Points, in no order, along strands that fork and pass close to each other.
In the rows, zero is written as 128.
Points whose rows are less than 103 apart are linked; no others are. Some points are linked to none.
Leze: [ 99  75 104 127 135 193  79 139  68 105 162  63 133 118 105 157  70 124
 127 110 124  97 140  97 150 127 143 131 183]
Ridu: [201 124  96  87 119 115 129  97 157 101 167 144  86 115 133 145 107 123
 149 140 161 170  97 145  64 139 104 106  52]
taki: [151  99 164  73 118  88 175 116 156 180 155 178 118 107  92 113 196  97
  89 134 101 125 138 127 103 138 102 133 121]
bino: [110 146 152 154 184  99  92 110 156 100 103 145  78 174 128 157 116 150
 156 138 161 188 107 126 123  93 124 113  92]
Buz: [134  95  93  56  70 151 109 136  95  95 193 101 108  95 129 139 134 118
 129 130 106 122 170 165  98 176 189  77 123]
rifa: [144 135 111 149 100 178 125 116 100 136 105  91 173 115 129 125  89 130
 104 115 142 134  87  96 140 144 141 176 169]
mep: [ 72 144 175 159 123 150 153 132 153 123 131 169 181 168 140 111 186 149
 111 120 129 155 124 182 177 119  98 151 145]
kode: [ 96 129 191 139 148  99 152 136 174 112 145 171 133 149 107 132 167 151
 113 135 131 169 112 141 133 113 104 114 110]
fonu: [145 146 121 112 114 142 126 130 123 170  40 126 131 118 190 123 147 159
 120 131  72 118 103 174 139 145 146 127 108]
fatof: [133 101  71  79  96  98 160 122 126 142 196 117 116  83 119 138 116  89
 140 112 127 105 170 143  90 140 171  92 123]
Sese: [ 87 134 160 153 144 158 128  97 140 145  66 147 155 143 133 145 184 151
 109 132 134 111 135 165 188 136 118 173 137]
supa: [110 144 123 179 162 131 140 122  90 156 140 139 142 129  67 113  90 111
 121 129 161  66 160  54 146  80  97 173 176]
Pape: [ 86 147 154 163 183  97  99 112 157 114 105 150 107 166  99 176 151 166
 138 123 184 169 100 121 155 100 119 123 108]
seka: [149 121 108  76 101 113 132 108 127 187 114 145  76  99 187 100 145 164
 127 104 101 136 110 144  77 131 153 104  94]
vugi: [151  95  76 102 153 122 121 120 129  84 189 126 104  99 109 166  71 113
 168 109 148 152 155 132  96 160 132  96 116]
Padeb: [172 140 116 143 103 122 134 136 120 140 140 100 172 110 104 113  99 104
 119 142 157 131 138  88 129 140 130 137 161]
kagit: [152 146 166 169 143  81 138 170 147  97 146 151 113 149 105 124 142 154
 122 153 150 132 123 106 130 124  88 108 131]
mov: [164 106 140  98 158  64 142  89 142 145 151 156  76 112 132 125 108 132
 143 145 132 129 171 157  73 119 110  84  86]
nani: [ 89  76  90  96 110 133 149 126 119 129 179  87 101  80 106 165  90  88
 120  88 122 110 114 101 119 137 141 126 158]
fut: [186 150 126 121  96 132 123 149 163 112 114 116 133 135 120 130 156 115
 111 170 165 175  50 110  92 130 126 140  73]
taz: [158 105  93 130 159 175  69 154 124  50 153  95 111 153 120 137  65 149
 175 103 137 160 151 108 121 178 126 104 137]
lozi: [ 76 156 175 186 144 116 135 152 155  82 156 132 145 213 138 107 176 190
 173 115 143 151  74 145 137 112 112 125 112]
zezal: [ 93 136 197 129 134 112 132 128 168 102 142 126 119 183 135 122 183 162
 164 160 143 187  70 164 107  99 114 101  66]
gan: [136 114 103  73 124 145 102 124 115 118 111 107  92 133 209 105  68 134
 142 102 107 151 143 167  98 138 136  90 111]
gar: [ 96  61  96  75 114 159  77 152  98  81 163  90  95 114 124 154  94 116
 134 123 108 117 185 147 130 156 163  88 153]
sep: [174 123  96 136 106 183  80 154 111  60 161  90 159 139 133 114  99 123
 154 138 121 145 179 142 119 168 175  88 134]
tiku: [150 143 191 152 154  80 131 155 144  81 164 143  77 156 134 116 124 148
 168 170 122 142 128 148  99 111  81  72  86]
Tokiz: [110 108 130 144 203 120 103 106 113 136  94 139 103 111 149 119  74 125
 128 106 121 110 157 139 134  82 128 128 119]
Venis: [174 117 167  88  93 116 140 129 151 160 107 127 146 116 152  80 184 123
  96 156  87 115 131 154 109 148 104  94  89]
naded: [ 73 117 165  91 130 103 164  94 163 175 135 196 126 119 105 122 216 110
 103 107  99 144 128 143 133 140 115 152 122]
Leke: [107  99 114 109 117 104 173 125 131 203 104 149 112  82 121  97 169  97
 133 100  61  72 165 125 118 121 122 119 157]
tum: [195 193 113 152  94  91 123 143 128  74 183 108 124 163 108 141 120 119
 141 165 177 118  90  59 127 170  97 137 128]
goza: [ 79  79  73  84 124 110 146 120 128 141 181 124  59  83 134 150  85 114
 125  74 121 119 116 125  98 135 147 118 125]
bonik: [ 72 152 175 161 155 112 100 133 157  93 122 116 114 200 129 138 172 178
 175 147 159 177  68 144 129 105 109 108 100]
vil: [131 137 103 122 140 138 115 111 163 116 107 127 132 132 125 170 127 127
 108 107 170 199  63 114 109 136 164 153  99]
lig: [151 112 106  94 116 148 123 123 146 115 132 115 122 109 145 153 112 127
  98 105 147 182  69 123  94 163 156 133 100]
piza: [157 156 145 144  86 164 142 119  88 179  61 118 194 148 121 108 134 135
 100 161 102  76 127 136 171 139 107 188 185]
viko: [176 159 129 143 119 114 105 171 153  82 121 119 112 153 126 116 149 127
 138 179 165 164  60 122  87 131 113 133  71]
Vudob: [ 74  74  84 125 116 178 100 143  84 110 179  67 126 106 119 151  80  90
 129 114  98  76 173 114 159 112 163 112 170]
Mit: [102  88  76  67  73 126 132 132 107 127 208 104  94  84 116 146 126 101
 133 114 112 109 164 145  97 162 176  81 133]
Tek: [ 90  98  92 103 161 140 117 114 120 122 123 128  91  99 156 149  76 121
 117  71 135 152 100 133 119 122 156 144 118]
mim: [ 58 106 134 146 184 145 157  95 137 164  90 158 108  93 117 138 148 107
 125  94  94  56 157 131 156  78 124 170 140]
vogab: [ 47 128 173 119 172 115 127  54 159 157  92 144 114 135 131 155 172 147
 141 103 144 150 133 163 161 124 120 130 108]
Bal: [183 142 124 111 152  84 116 115 134 110 157 147  97 125 124 123 103 118
 167 159 145 133 188 169  83 120 104  57  85]
kosor: [184 132 144  82  98 106 160 129 159 163 123 147 139 108 106 133 168 103
  91 146 142 149  99 105  99 130 123 140 115]
sutik: [154 102  85 106 163  87 142 107 143 116 168 155  95  91 122 161  80 109
 142 116 157 156 135 128  86 137 122 118  96]
naman: [ 75 151 163 208 170 150  86 117 119 101  90 148 124 194 129 134 143 193
 138 131 165 123 113 144 173 102 102 133 119]
Rep: [ 51 154 170 117 129 137 150  69 144 167  86 156 129 132 170 121 182 152
 149 122  83 138 139 192 186 151 121 138  96]
guno: [153 127 194 125 130  86 162 141 164  88 185 168  96 141 120 128 158 157
 154 163 134 154 103 155  97 108  75  83  62]
sulod: [165 127  91 136 155  62 151 128 129 109 183 155 119  92  83 152 112  94
 163 157 158 113 197 123 115 120 116  91 122]
Dufat: [179 173 148 160  68 138 125 157 121 133 104 105 175 160 113  93 144 129
 101 179 153 132  91  84 118 138 103 150 153]
gev: [129 118 169 131 134 113 156 132 138 158 113 154 153 120 101 109 164 107
  85 142 102 117 144 126 144 125 103 148 168]
Zifup: [ 95 145 128 159 145 195 134  88 101 165  69 141 159 137 120 173 151 149
 117 131 174  78 133 116 173 111 133 223 157]
dori: [162 143 109 142  87 131 137 133 110 111 174 103 185 100  95 111 102  91
 147 157 128 111 201 112 121 124 196 125 156]
tozar: [180 121 109  61  87 107 163 116 147 181 138 139 110  89 139 124 162 124
 100 112 132 129 101 117  81 143 145 131 100]
pef: [106 131 100 133 151 161 145 124 104 167  65 131 130  90 155 136 123 132
 118 101  97  70 126 146 166 111 147 172 145]
fegu: [137 128  94 125  82 137 143 136  91 172 118  88 195 111 141 105 124  93
 131 139  84  68 185 124 158 111 170 134 179]
Geke: [154 159 176 140  75 158 138 128 119 159  74 137 186 156 112 111 176 130
  84 169 110 120 102 126 144 136  98 181 189]
Paku: [165 122 120  90 145 130 107 115 134 113 114 119  89 142 182 106  66 122
 156 129 128 162 154 161  74 127 127  86  96]
tig: [192 197 132 152  69  87 127 157 118 107 178 112 156 164  97 121 128 117
 138 170 169 109 131  66 128 149 102 129 153]
pes: [138 100  78  80 102  82 187 119 145 175 174 132 112  84 108 135 132  80
 134 110 125  90 161 111  82 122 142 117 137]
vagod: [153 100  98  74  87 179  82 155 109  66 162  90 134 125 146 133 111 125
 137 134 109 141 178 170 104 173 182  72 125]
nira: [165 129  97 164 132 143  87 146  99 127  92  96 163 155 164  85  90 127
 127 150 119 109 178 146 152 127 128  99 129]
viviz: [149 127 146 122 113 126 147 137 124 175  79 120 177 120 160  82 162 130
 105 158  49  89 160 168 163 156 105 109 129]
Lezo: [164  97 107 101 106 144 120 134 116 103 183  84 140  99 105 170  97 112
 138 119 139 155 116 110 102 173 148 111 146]
Fosuz: [158 131 114 155 133 140 113 138 101 151  65 108 171 134 154  97 110 134
 103 151 102  93 152 152 161 129 120 123 140]
gapo: [158 166 157 113  96 114 139 121 146 159 126 147 163 121  83 149 144 100
 104 140 153 169  84  74 120 119 120 203 172]
lefa: [ 82 137 175 151 146 134 134 123 158 133 135 165 155 171  84 164 203 145
 117 107 180 162 108 131 170 127  98 159 163]
guge: [182 143 124 128  82 113 138 144 120 141 142 109 190 111 111  99 147  87
 126 175 126 108 208 120 123 123 169 106 150]
loku: [ 94  91 157 118 167  78 174 110 162 157 138 178 114 104  81 125 151 100
 108 117 102 114 158 127 123 110 102 139 132]
zodi: [155 127 169 104 137 116 114 103 156 112 105 133  72 165 154 114 132 138
 148 174 130 176  98 159  68 108 122  94  55]
banif: [175 170 117 161  85 109 118 136 101 124 166 103 171 142  93 107 101 115
 143 155 165 118 160  65 137 149 131 130 155]
lud: [ 88 137 184 123 120 132 123 118 177 123 103 130 151 170 138 123 205 157
 125 153 127 173  77 172 127 119 111 116  87]
lafe: [181 119 149 104  90 115 138 142 132 167 108 116 174 117 147  81 181 110
 104 166  84  98 173 149 125 144 123  86 120]
virov: [ 99 137 137 124 130 156 139  98 133 174  49 148 142 115 140 164 190 138
 121 111 115 106 121 148 172 139 144 189 145]
Vamab: [117 127 111  88  77 116 166 118 138 182 154 108 150  81 104 138 114  64
 131  93 106 104 122  85 112 112 136 172 190]
tam: [172 108 133  80 111  75 157 121 141 171 156 144 132  93 110 105 169 101
 122 147 115  92 194 144  92 132 127  88 112]
Povi: [ 96  97 101  82 123 168  97 132 104 109 119 107  90 105 175 141  85 137
 104  84 113 164  92 142 127 162 146 126 125]
guf: [125 132 185  97  91 130 150 125 161 156 115 158 154 134 145  91 210 128
  82 151  82 140 103 160 126 145 102 123  99]
damul: [ 96 153 174 164 131 122 152 152 160 113 165 166 159 197  86 157 201 163
 130 104 160 162  88 115 155 125 101 151 161]
lef: [112 142 122 128 147 134 108 102 155 138  69 135 138 131 131 163 148 136
 102 110 168 165  85 133 131 121 154 152 113]
Luzo: [104 122  90  76  50 129 167 139 115 187 151  99 135  74 135 121 135  85
 133 100  99 104 127  95 116 128 149 131 176]
Darut: [ 61  91  91 104 120 195  97 140  72 122 127  75  96  89 141 160  92 123
 104 104  92  98 100 118 172 150 131 139 162]
lik: [113 144 184 143 126 109 170 164 183  99 186 165 148 173 119 118 197 158
 140 128 129 177  84 141 125 106  98 125  97]
Litu: [120 128 134  93 127 120 128  83 128 178  75 149  83 121 190 117 149 166
 134 115  83 145 109 155 102 126 159 107  94]
kadab: [185 171 110 137 154  71 105 147 135  73 174 149  95 133 117 134 116 118
 177 162 151 124 182 146 108 127  94  61  94]
Pulun: [113 142 173 114 106 141 130 108 168 145  69 137 155 148 146 128 215 145
 103 150 105 149  90 171 139 141 125 134 103]
Lal: [186 130  92 109  84 159 104 153 118 124 118  77 170 127 186 102 123 109
 115 145 117 138 135 150 110 158 151  90 113]
bibos: [ 92 102 175 102 142  84 180 118 160 159 169 201 124 121  96 123 179  99
  95 124 104 145 141 139 126 126  94 142 129]
vogiz: [136 141  91 103  95 155 139 141 107 161  70 110 143  94 187 129 131 135
 102 109  97 126  91 144 140 155 157 142 137]
maf: [ 84 102  77 124 112 158 137 136 101 149 160  78 135  91 139 134  88  84
 129  96 104  67 162 112 154 101 149 124 168]
zona: [114 126 126 175 195 172 111 109  81 147  73 138 146 131 143 118  96 157
 109 139 118  66 157 144 169  92 107 159 130]
lof: [121 133  99 177 162 177 127 114  69 147  96 118 158 122 122 117  83 131
 105 122 146  73 142 103 153 101 120 168 152]
dibu: [205 143  88  93 104 159  90 142 145  67 161  97 126 134 133 115 116 112
 177 143 145 161 123 162  75 164 122  77  70]
gemad: [167 111  98  85 151 103 126  89 150 113 161 154  75 117 147 153  78 132
 146 122 152 173 125 146  65 136 123 109  75]
monad: [ 81 132 183 190 171 113 157 150 133 105 168 178 139 153 104 106 136 167
 115 105 130 129 144 128 171 103  91 134 147]
pas: [ 47 106 142 126 163 123 163  82 151 176  92 178 105  95 111 132 175 119
 134  85  88  90 150 140 150 109 130 158 130]
dov: [ 89 136 160 179 201 168 106  90  98 131  66 140 128 148 158 124  99 169
 125 146  98  90 156 173 180  99 109 145 112]
Nizan: [ 92 111  95 158 216 154 121 112 103 143 106 131 113 100 142 131  72 118
 120  96 126  71 154 124 138  64 128 151 131]
dokig: [ 94 134 172 168 205 156  96  85 110 121  68 137  98 161 161 126  97 160
 145 146 112 137 145 164 160  84 120 117 108]
vope: [149 142 160 171 106 130 102 181 126 103  95 106 151 174 145  71 165 159
 123 192 117 127  82 151 111 126  98 115 107]
gunin: [148 149 156 100  91 146 150 122 136 177  60 145 163 118 143 124 207 119
  91 137  81 125 100 137 142 155 134 170 151]
tud: [135 120 188 148 125 118 151 155 150 128 136 149 161 137 119  86 168 135
  93 154 102 132 138 149 141 133  87 112 137]
nok: [ 83 105 179 146 197 107 133  84 123 139 102 151  92 119 144 107  99 130
 131 126  91 118 172 159 144  94 117 106 112]
Rud: [149 116 135 116  87 140 126 117 125 129 173  80 175  90  85 158  85 120
 131 113 141 151  82  71 111 154 134 169 178]
Rolut: [165 150  82 170 151 129  82 142 103  58 174 111 111 173 111 122  69 121
 164 119 160 114 168  77 148 179 128 115 127]
Teza: [ 97 108 101  93 170 104 121  82 145 140 120 157  73 117 146 169  89 134
 131  85 150 176 105 135  96 108 167 134  96]
semo: [172 151 184 129  80 134 139 154 138 148 112 132 171 151 105 105 180 117
  86 174 123 138 101 109 123 132  95 152 163]
zuno: [148 130  94 148 174 159  70 145 127  66 127 109 102 158 154 102  46 141
 168 107 145 157 154 112 129 146 113 115 113]
kufo: [ 93  77  96  82 119 175  84 149  84 105 126  83  97 102 159 145  89 133
 109 100  98 127 116 132 151 167 139 115 148]
Kelu: [ 40 124 180 134 164 111 164 101 160 139 152 189 141 134 111 129 167 124
 113  97 127 151 149 167 169 104 105 149 136]
dovug: [109 129 116  89 110 112 175 109 147 176 127 143 122  87  91 158 131  72
 113  89 127 126 101  84 111 108 146 192 168]
Puzab: [ 95 117  84  88 121 137 121 135  90 162  98 126  79  89 194 118  97 140
 132  87  93 121 117 158 127 128 148 119 120]
sagu: [106  98  82  91 136  89 167 106 146 156 149 147  89  81 118 161 107 109
 113  80 136 128 106 110  90 119 151 147 121]
kudi: [ 66 123  95 108  97 194 128 128  81 140 107  93 114  76 149 164 116 135
 109  97 111 113  67 123 173 152 153 178 162]
kem: [ 91 114 100  95 144  98 169  95 159 174 111 165 100  97  93 174 150 100
 112  80 142 132 103 102 112 104 157 176 141]
mupal: [ 48 113 159 121 173 118 141  78 160 158 101 167 121 119 107 151 179 126
 124  99 133 121 142 147 167 113 124 157 126]
mul: [109 139 138 161 159 149 105 101 136 133  56 140 142 145 134 146 147 150
 107 127 150 132 114 143 159 110 137 155 123]
fom: [112  98  96  87 147 183  82 139 105  90 112  88 110 134 197 115  46 141
 142  93 101 148 154 158 140 137 126 109 128]
dip: [169 105 171  91 112  88 165 137 148 160 166 151 148 112 100 100 187  98
 104 154 104 111 177 139 114 136  91  97 121]
nomi: [ 74 155 170 201 164 124 116 136 137  92 132 156 125 203 107 144 165 195
 138  98 176 123 105 118 172 109 104 136 132]
robi: [129 117  94 127  71 165 121 137  78 129 149  74 190 112 144 114  97 103
 127 144  90  92 177 128 158 130 197 128 169]
Kedet: [158 144 122 127 102 142 142 121 123 155  96 105 173 105 131 120 121 107
  95 125 135 133 102 103 133 132 142 169 164]
fuseg: [140  92 110 142 118 177  88 148  79  63 188  90 139 128  86 149  81 125
 160 133 118 115 191 112 132 142 190 112 177]
saru: [134  88 121  98  76 150 110 137 100 105 189  68 147  94 100 165 106 105
 141 133 117 123 151 120 116 157 182 106 166]
vaze: [163 142 140  92  80 131 143 113 147 148 151 107 174  92  97 155 112 103
 110 123 143 174  71  72 105 147 135 191 156]
Dipi: [164 170 100 185 129 105  95 155  90  87 154 118 124 188 116 103  86 128
 137 139 176  87 168  80 151 156 122 111 130]
les: [183 151 164 148 107  88 141 200 149  68 166 128 114 166 119 118 184 154
 152 170 144 113  65 119 107 123  87 120  95]
Mubim: [166 156 125 182  96 142 103 169 104 118  74 103 165 171 137  81 129 144
 110 183 143 121  94 114 126 141 104 124 132]
Zofe: [103  91  70 114 118 128 127 140 107 126 158 107 127  96 152 115  89  85
 145 108 100  82 211 155 126 105 187  91 136]
gigod: [153 141 115 139 116 154 144 130  90 176  64 104 178 125 143 109 118 127
 100 143 102  75 141 138 170 130 124 158 171]
ziva: [134 141 143 118 142 123  94 111 160 109  85 128  96 171 153 130 138 137
 145 161 151 194  74 149  81 103 138 114  62]
Sativ: [134 173 146 170  95 128 115 169 137 103  98 124 143 197 104 121 185 160
 113 168 174 146  47 102 122 128 118 157 126]
pada: [178 116 102 145 138 161  85 149 119  62 160  94 113 148 100 161  80 143
 162 113 149 161 104  80 117 194 128 121 140]
Rumo: [166 146  93 158 117 128 124 135 103  88 193 116 157 117  85 128  91 100
 167 145 140 117 199 108 130 143 181 113 145]
Tez: [ 74 137  93 102 126 149 134 119  97 181  64 153  77  86 182 147 127 167
 154  91  88 118 108 166 143 114 161 139 117]
ven: [ 96 139 147 105 144 140 110  68 130 161  48 135  88 146 189 149 144 158
 152 114 103 149 111 173 128 121 163 115  96]
beso: [ 67 143 186 189 182 107 133 129 149  96 157 168 116 172 112 134 140 185
 142 107 150 148 127 128 169  96 105 120 124]
dodup: [ 99 118 144 125 196  99 109  78 151 130  98 157  80 138 129 165 101 136
 139 111 153 178 125 133 116  90 148 123 100]
vobog: [ 85  99  72 144 171 157 136 126 105 146 142 102 121  92 137 134  73  86
 123  82 122  65 156 111 141  74 131 132 149]
Kekep: [ 80 157 175 192 125 145 152 153 151  93 142 151 172 195 143  86 171 180
 141 123 130 142 102 161 159 111 102 132 133]
Sugud: [170 135 122 135 152 111 102 139 146 105 121 134 105 128 146 115  82 122
 142 140 148 166 133 135  91 131 118 102  88]
Ves: [131 104 114 115  76 160 117 131  91 129 165  60 183 106 124 133  96 108
 133 127 115 115 149 108 140 147 173 128 178]
kitiv: [145 131 189 146 103 126 138 171 152 111 125 127 155 154 133  79 182 146
 106 173 106 136  97 155 118 123  88 109 108]
ler: [170 183 118 166 115  84 127 158 140  76 158 127 105 172 113 145 132 138
 126 159 177 139  66  64 126 147 106 152 115]
siz: [124 122 129 160 141 118 144 125 111 165 129 122 160 118  77 108 106  89
 123 133 133  73 176  82 146  85 108 161 190]
pezu: [207 148  90 110 124 124 109 135 147  76 168 125 106 121 121 135 107 111
 175 150 160 163 117 139  82 160 102  89  63]
puvu: [162 135 184 138 118  92 161 177 170  81 181 160 118 152 110 133 187 159
 149 158 134 146  80 133 110 111  82 113  83]
ketig: [184 168 136 148 125  88 105 184 143  63 148 118  91 166 133 112 149 142
 163 179 156 128  75 125  95 129  90 116  81]
vibik: [126  94  95 158 135 173  91 137  75  93 183  81 147 130  87 143  63 125
 158 108 139 106 167  80 141 137 154 127 168]
ril: [174 143 164 111  95 119 142 144 171 129 118 142 140 141  99 137 188 119
  92 167 153 166  69 109 103 118 111 144  99]
Zok: [127 148 165 195 149 106 111 162 129  96 112 142 116 179 119 108 137 173
 120 145 146 125 107 115 135 116 102 118 125]
sakof: [108 107  77  66 102 130 109 136  93 148 133 114  86 103 203 105  90 136
 141 103  92 130 149 160 114 147 147  88 117]
kifis: [147 142 122 121 117 146 103 127 135 131  50 113 139 141 188 117 133 136
 115 142 108 149  79 159 110 132 144 130  98]
mibe: [172 186 153 144  85  88 139 152 128 123 156 138 145 162  83 134 130 131
 117 160 163 137  94  50 128 133  92 168 170]
melum: [174  97 103  85 113 148 123 134 141  95 170 106 113 107 124 168 101 125
 130 116 142 178  82 123  85 179 136 112 103]
Tupo: [127 164 139 176 165  85  94 153 147  72 124 149  78 184 129 137 118 162
 145 143 161 147  94 104 126 112 114 127 100]
kipo: [150 125 107 141 155 124 109 130 133 118 105 123 123 115 145 122  87 122
 113 119 143 155 123 125 115 126 134 127 117]
bon: [ 85 121 103 141 160 159 162 116 118 178  87 130 121  82 136 134 132 108
 123  97  83  41 146 125 157  87 127 171 160]
mub: [103  81  86 103 117 158 103 148  98  77 179 105 118 108 127 133  85  98
 145 118 102 109 207 159 127 135 189  91 141]
kuf: [ 60 129 177 168 158 137 158 126 139 128 147 184 159 144 105 109 161 144
 103 111 128 132 150 155 183 109  97 157 157]
Nus: [ 99  86 136 112 170  72 163  92 153 169 123 164  86  95 113 117 122 114
 128 105 100  99 163 138 101 106 121 115 117]
fotur: [170 126  81 134 137 125 111 135 120  77 185 117 133 108 101 145  85 103
 171 128 149 145 179 123 114 163 150  92 121]
tubu: [ 95 110 187 157 190  88 128 112 138 123 123 166  98 127 119 119 105 141
 125 134 124 140 154 140 139  97 108 105 112]
Dup: [177 142  84 152 119 156  73 159 113  80 126 100 157 157 155  82  89 118
 153 150 132 136 193 146 128 146 150  88 120]
gudod: [118  90  80 125 152 114 156 122 128 129 173 109 123  85  99 152  70  84
 138  98 144 116 143 101 114 120 139 131 145]
Zal: [119 101 161 104 160  78 152  74 136 169 131 156  74 114 145 102 124 139
 135 126  89 121 160 154  90 117 128  96  98]
nubiv: [184 164 155 165 117  74 142 190 133  86 182 132 126 165 107 121 160 145
 137 162 145  93 143 102 127 137  86  91 139]
zerok: [101 154 143 190 193 162  72 109 111 107  69 145 106 177 140 128  98 172
 136 135 154 130 127 135 162  86 114 140 109]
somon: [112 127 196 163 167 103 124 131 142  95 131 141  94 158 143 110 114 151
 141 160 116 158 129 149 119 103 101  87 101]
bim: [115 131 178 140 137 110 153 130 137 150 125 170 147 134  68 138 165 111
  93 137 132 138 127 105 145 111 104 181 185]
nizi: [132 123 101 138 102 131 142 123 106 168 138  90 184 109 107 109  97  83
 130 129 120  78 181  95 144  96 148 147 183]
nege: [ 38 149 183 115 137 125 153  68 160 150 114 152 139 148 163 130 176 138
 141 114 133 161 134 191 172 125 105 122 105]
git: [156 163 173 137 105  99 144 146 140 138 145 166 151 150  67 149 157 122
 104 156 153 155  98  71 130 115 100 181 176]
fikim: [100 127 109 126 108 198 122 111  94 125 108  86 152 104 142 161 101 141
  96  94 135 136  64 113 157 146 160 185 167]
Norak: [175 157 105 153 130 122 119 142 144  85 152 122 124 136 111 150 104 126
 132 145 170 179  72  75 113 165 122 145 103]
retap: [ 90 151 146 161 160 119 110 118 158 129  97 146 133 168  80 179 180 157
 121 121 204 160  94 109 165 117 111 152 142]
Nog: [149 142 102 165 143 152  96 138 132  93 110 115 124 145 132 123  85 135
 118 119 161 172  85  96 124 146 134 143 116]
sero: [146 124  86 100  89 154 115 149  99 144 105  83 155 108 194 114 106 123
 109 117 100 126 115 150 137 163 147 114 133]
bik: [111 109 136 102 128 106 156 109 129 189  86 152 117  93 153  93 160 135
 126 108  61 100 147 147 123 134 128 117 121]
nedo: [191 117  96  85  78 177  95 156 131  95 145  75 148 126 168 110 122 107
 139 140 127 151 117 161  86 172 145  84  89]
nipoz: [109  94  86 129 151 113 136 133 108 165 117 113 130 100 151 106 102  92
 142 105  89  55 201 143 141  88 148 103 142]
Medi: [ 63 129  75 102  82 171 153 145  88 166  97 121  97  62 154 148 126 134
 120  93  98 114  86 130 159 142 150 153 145]
zoros: [104  94  89 115 126  97 167 131 130 187 117 130 110  85 136 117 126  88
 131  93  92  66 172 120 118  95 136 108 147]
kek: [174 114 134  68 108  95 145  93 162 178 133 155  77 105 143 112 169 153
 109 122 119 131 109 143  73 130 140 119  72]
Tized: [141 109  88 141 162  89 146 132 129 126 163 123 128  96  96 134  78  85
 149 126 152 115 180 110 121 112 132 114 132]
bifo: [125 146 149 191 152 106 136 150  91 130 131 149 133 152  82 109 109 146
 110 130 159  82 152  68 160 108  90 143 168]
madu: [167 139 125 152 107 134 116 116 115 108 172  92 156 121  79 150  75 133
 146 126 157 152  94  49 124 170 128 157 158]
rop: [120 102  99 120 181 175  79 135 110  84 124 108 108 134 168 117  37 140
 148  91 132 154 155 131 134 123 123 120 126]
Gopuf: [108 147 112 157 142 196 141  96  79 158  86 132 165 122 116 143 104 133
 104 127 154  67 121 104 159 102 125 214 166]
tigeg: [109 163 168 174 104 131 132 158 135 106 119 149 149 215  93 138 197 174
 122 129 168 135  68  97 143 130 110 157 161]
suv: [133 145 119 134 130 154  79 119 148 104  52 108 125 170 175 123 132 141
 134 154 139 183  66 159 100 117 145 137  81]
dur: [ 87 135 168 112 131 116 152  87 140 173  84 163 122 115 161 100 171 151
 122 123  57 125 135 170 149 145 124 122 102]
Zamu: [ 78 110  72  89  68 144 149 145  92 175 136 105  99  65 147 126 126 118
 121  96  96 116 107 117 133 145 141 117 150]
Gub: [ 84 135 104 115 132 151 144 110 122 180  52 154 115  90 158 159 166 149
 141  89 106  99 115 150 162 124 163 168 129]
lur: [147 163 126 191 150  89 121 155  94 100 144 138 109 170 105 116  96 146
 119 129 176  88 146  66 155 129 102 130 146]
pog: [197 165 134 144 121  77 133 165 138 100 174 139 129 131 100 129 150 119
 147 174 157 114 169 126 116 128  97  72 110]
ketik: [172 117 117  84  84  98 160 130 131 171 149 121 160  93 116 108 164  79
 127 148 109  90 196 128 105 126 166 101 138]

A fork is a point with three links. Follow the links from the first point to the second and name the forks in between, in order.
pezu; Zok -> bibos
nege; fegu -> mupal Gub
Dipi; Paku -> Gub gan
Kedet; mul -> tig gan Gub
nira; rifa -> git tig
Geke; kem -> git tig kudi
Rud; mupal -> git tig gan Gub
sakof; lozi -> Gub mupal kuf
kufo; Rumo -> bino bibos
taki; kudi -> bibos bino

A fork is a point with three links, a tip a point with one. Leave the first point through the second and follow the links. Name the first fork or tip that comes.
lur; bifo -> Gub
Vamab; dovug -> sulod
tam; ketik -> zodi
semo; Dufat -> git
somon; tubu -> fuseg
guf; Pulun -> kuf
